Each scene shows the same named points in several views. A view is turned or mirrored, and shifted as a whole, has a little noise and may leave points out.

Scene 1
View 1
z_344: [ -5   9  -1  -2   1   4 -11  -3  -9   2 -10 -17  -3 -21   0 -22  18  11
 -10  -8  15 -19   0 -34 -14 -11]
z_122: [-10 -23 -10  14  25  24 -15  15 -10  34   9 -23   2  -3   5 -31  26  13
   3 -20  19 -19   6 -29 -37 -18]
z_642: [ 13 -46 -10  11  17  52 -30  28   0  26   5 -41  14   2   2 -27  23  28
  -1   6  18 -24  20 -39 -34 -31]
z_135: [ 20  27  20   5   8  25 -16 -14  15 -27 -43 -53  -1 -19  10 -25   6  25
 -30  10  31 -30  -7 -61 -12 -14]
z_891: [ 13 -46 -13   3  -8  34 -16  30 -20   5  60   3  -7 -17 -18  22   4   0
   1  30 -24  -4  26  12 -19   1]
z_19: [ -3  -2 -14   1   3   9 -25   6 -15  12   1 -14  11  -8  -1 -27  33  16
   3  -5   8 -23   9 -36 -21 -18]
z_129: [ -1 -28 -14  12  23  33 -22  19   0  32  -4 -35  11   4   6 -38  30  28
   0 -10  24 -24  12 -43 -34 -34]
z_679: [-21  10   1  -1   6   4  -2  -2 -15   9  10  -3 -16 -25  -2 -11  13  -1
  -7 -15   4 -12  -1 -13 -18  -5]
z_779: [-10  23 -20 -16   3 -28 -36   2 -36   9 -11  14  31 -13  -6 -41  58  23
  12 -19   8 -23  15 -43  -9 -26]
z_89: [ 16 -36   6  23  22  64  -7  15  15  16  -1 -64 -12  -6   9 -18  -5  18
 -21   7  26 -25   0 -41 -35 -23]
z_275: [-10  -4  25  14  19  41  14  -2  14   6  -4 -47 -34 -23  10  -5 -22  -3
 -29  -7  17 -15 -14 -17 -23  -1]
z_888: [ -5   2 -12  -9   1  -1 -24   7 -26   9  12   5  10 -17 -11 -23  32  12
   4  -5   1 -12  16 -21 -17 -12]
View 2
z_888: [ 32  -2  56   0  23  -3   2  -9  -8   4  -1  23  12 -14  -4 -26 -24 -20
  24   0  -8 -10   0  -3   5  -9]
z_275: [ 38   0  18   2  21 -16 -35 -14 -32  -9  10 -15   8 -27 -37  53  34 -20
  17   9  13 -48  -1 -25  13 -15]
z_891: [-13  52  36 -17  35 -24  19 -31 -27  22  15 -16   5  -5  -1 -21  -1 -43
  13   5  25 -18 -38  -5 -14  12]
z_122: [ 31 -11  48  -9  37 -23 -31  -6 -19 -14   3  17  14 -34 -28  -6  -4 -26
  18   2  12 -13  -2  17   2 -22]
z_89: [ 25 -17  18   0  32 -33 -51  -5 -22 -12  34  -6   8 -29 -13  44   7 -38
   5  13  32 -24   2  13   6 -15]
z_135: [ 54 -48  16  18   4  10 -34   6   1 -13  23   2   5 -10   9  54  -9 -19
  15  17  -3 -28  32 -22  25  -5]
z_779: [ 51 -32  68   7  16   8   6  -2   7  -5 -13  45  16 -13   7 -43 -54 -16
  30   2 -27   4  18   4  14 -18]
z_679: [ 35  -5  40   3  22 -11 -18  -7 -20  -4  -3   7  13 -22 -19  10   3 -15
  16   5   3 -24  -2  -8  13  -8]
z_19: [ 38 -19  46   2  21  -8 -18  -8  -8  -3   3  22  12 -21   1  -5 -22 -23
  22   6  -1  -9   7   8   5 -14]
z_129: [ 30 -30  45  -5  33 -35 -47  -3 -14 -13  22  19  13 -36  -6   4 -19 -38
   9   9  21   2   9  33   3 -20]
z_642: [ 22 -18  38 -11  30 -40 -43  -5 -19 -11  33   5   7 -28   4  15 -18 -45
   6  14  36   0  -1  34  -6 -11]
z_344: [ 44 -17  41   5  17  -1 -13  -3 -12  -5   2  15  11 -20  -9   6  -6 -13
  25   9  -8 -20   7 -12  19 -13]
View 3
z_275: [ 12  -5  25  -4  10  -1 -38  22 -19  31  10 -17  13  31 -35  -1  16 -35
 -25 -32   7  -6   2 -19  16  39]
z_19: [  4  12   9 -10   0  42 -31   7   5   6  -4  14  27  10  15 -13  21  -7
  -2  -7 -26 -33 -15 -25 -16  16]
z_679: [ 15  -8  12  -9  26  27 -41   2  -4  19  -5  18  21  26   0 -11  28 -18
  11  -7   5  -8 -15 -13 -31  25]
z_89: [  2  18  22  -6 -20  17 -34  26  -3  15  10 -23  20  15 -11   1  13 -26
 -48 -25 -22 -32  15 -38  34  22]
z_779: [ -3  18   7 -16   5  55 -19   5  13  -1  -5  28  28  -4  30 -17  23  10
  18  -6 -38 -33 -36 -31 -35   9]
z_888: [  8   9   1 -21  19  40 -31   4   0  -4 -17  24  19  12  23 -11  25   0
  11   4 -17 -27 -15 -18 -37  18]
z_122: [ 12  10  13   5 -13  44 -57   8   1   8 -16   0  31  17  17   0  25 -28
 -16  -2 -12 -33  -8 -32  -9  26]
z_344: [  9   6  13  -9   9  25 -28  10   2  17   2  10  19  14  -1 -15  20 -10
   6 -20 -14 -18 -21 -22 -18  26]
z_891: [ 21   8 -13 -51  34  18 -42  20 -31   2 -18   4  18  22  35   7  22   4
 -35  34  23 -28  50   3 -19  22]
z_129: [  3  22  18   3 -23  49 -50  11   7   0 -10  -6  35   4  18  -6  19 -19
 -25  -5 -34 -42  -3 -42   4  19]
z_642: [ -2  23  13  -9 -25  42 -37  17   0   0  -5 -13  32   5  19   1  11 -18
 -40  -2 -37 -51  17 -42  18  14]
z_135: [-10  15  23 -18  -1  27   4  22   3   9  25   8  11   1  -5 -17   9   0
  -1 -31 -43 -21 -17 -33   6  14]
View 4
z_19: [  4 -16  12  -1  -1 -42  18 -12 -12  -7  -2  13 -19 -11   6  -3  -6  21
  -6 -13   3 -20   4  22  21   7]
z_888: [-14 -12  10  -2  -9 -43  18   9 -16  -9 -12   5  -9  -5  -6   7 -18  17
  -2 -15   3 -19   6  34  23   3]
z_122: [ -3  -8  -8   6 -10 -31  22 -21   9  -7   8   2 -20 -36  24  -9 -12  25
   6 -10  14 -28   5  16  12  18]
z_344: [  5  -4   0   2 -10 -35   3 -11 -16 -13   2   4 -17   2   5   3   1  17
   7 -26  -8 -23   0  11  19  17]
z_642: [ 17 -24   1   0   2 -21  22 -40  18   6   4  23 -18 -42  19 -27  11  37
 -24  -1  39  -8   0  25  22  27]
z_89: [ 30  -7 -22   2  -1  -5  -1 -48  19  -3  21  12 -27 -34  20 -24  24  40
 -14 -14  25  -6  -8   4  26  46]
z_275: [ 25  22 -35   7 -17   3 -22 -23   2 -13  21 -18 -31  -9  13  -3  17  29
   6 -39  -2 -10 -10  -3  26  56]
z_135: [ 44 -15   7   1   2 -27 -16 -38 -26 -18  12  27 -21  28 -11  -8  39  12
  -1 -22   2  -5 -15 -16  21  32]
View 5
z_891: [-16 -23 -14 -39  49  50 -33  10  13 -23  71  13 -21 -20  38   8 -18  11
  -3  39  17 -21  25  -9  13 -17]
z_888: [ -7  -6  -9 -18  -1  -3   6   8 -12  12  27 -15 -39 -20  28  26 -21   4
   4  14  11 -31  25  -4  12 -33]
z_679: [  8  -6   4 -18  26   2  14  14  -3   2  13  -9 -17 -17  15  18  -3  -1
   7   1  27 -49  21   1  -6 -21]
z_19: [-10   5   0 -13  -1 -12  -4   9 -11  20  19  -2 -39 -19  21  28 -19  16
  -2  18  17 -32  20   7   4 -21]
z_129: [-17  11  26 -15   1 -17 -29  -6 -27  35  12  14 -41 -32  13  24 -27  40
 -17  34  16 -20  16  16   7  -3]
z_89: [ -2  22  36  -5  16  -3 -46  10   0  23  22  28 -22 -20   8  17 -10  30
 -27  45  30 -20   1  27 -23  21]
z_642: [-17   7  27  -8   2  -7 -48  -4 -17  27  29  19 -41 -26  15  18 -27  43
 -23  47  18 -13  19  20   5   2]
z_122: [ -8  -2  22 -20  21  -8 -15  -2 -29  19  13   4 -28 -30  13  24 -19  33
  -5  19  24 -34  19   6   6 -14]
z_275: [ 11  20  36 -13  40   6 -13  21   8   0   8  21  -1 -13   5  10  17   8
 -11  19  42 -40  -6  22 -37  16]
z_135: [ 14  35  25  24 -31 -30  -5  29  24  28   6   4 -35   6  11  32   6  -3
 -18  29  17 -34  -4  26 -38   7]
z_344: [  1   9   8  -6   1 -13   6  16  -2  14   8  -3 -28 -11  22  25  -7   6
   1  11  16 -42  15  12 -12 -14]
z_779: [ -4  -6 -17  -7 -35 -29  30   7 -19  35  11 -29 -54 -16  33  38 -22   8
  11   2  -3 -34  35  -8  20 -46]
View 6
z_642: [-48  -8 -17 -28   8   2  10  19  -6 -55  -6  35  10  18 -17 -15  49 -14
   7  13   4   3 -10 -19 -19 -36]
z_275: [-14   0 -41  19  18   1   9  -2   6 -46  17 -13  22 -16  -3  -6  42 -22
 -16  -1 -21  41 -10 -29  11  30]
z_344: [-26  -6 -15   8   2   4  12  21  13 -21 -10   7   3 -10   8 -20  22 -20
   5  -5 -16  30   8  16   4   4]
z_891: [-25 -25 -30  23  23 -19  25 -29 -17 -40 -28  52  12  14 -22 -63  28 -15
 -28 -25  21   1  46 -35   8  -3]
z_779: [-43 -16  10  -2 -16  10  12  48  16   0 -44  35 -12 -22  17 -29   3 -24
  26 -11  -9  12  33  60  -3 -25]
z_89: [-34   1 -28 -12  15   2   5   5   1 -56  11   8  17  15 -14  -6  54 -16
  -3  23   1  21 -26 -35 -12 -10]
z_19: [-40 -11  -9  -2   3   2  10  25   5 -23 -22  29   3  -3   0 -23  27 -23
   7  -2  -7  16  16  15  -5 -17]
z_129: [-49  -3 -12 -26  12  14   7  26  -5 -42 -13  33   9  -1  -5 -11  45 -21
   6   6 -12  10  -7   0 -16 -35]
z_122: [-40   3 -14 -12  21  14  16  21 -11 -43 -14  31  14 -13   5 -19  38 -31
  -2 -13 -23  20  10  -7  -5 -21]
z_888: [-29 -15  -9   9   0   2  15  21   5 -18 -32  38   1 -11   3 -39  13 -19
   3 -14  -6  18  35  22   2  -8]
z_135: [-25 -10 -13   6 -21  -6  -1  23  36 -24  16 -23   4   1  -4   7  28  -6
  24  38  -2  29 -24  16  -2  17]
z_679: [-18  -9 -19  22  12   4  16   9   1 -19 -17  14  10 -26   9 -28  18 -29
  -7 -20 -18  35  25   4  12  12]

Which points are out of place in each view (at most two, in the order of its rows)? Write - if all are in place.
view 1 => -
view 2 => z_679
view 3 => z_779, z_135
view 4 => -
view 5 => -
view 6 => -
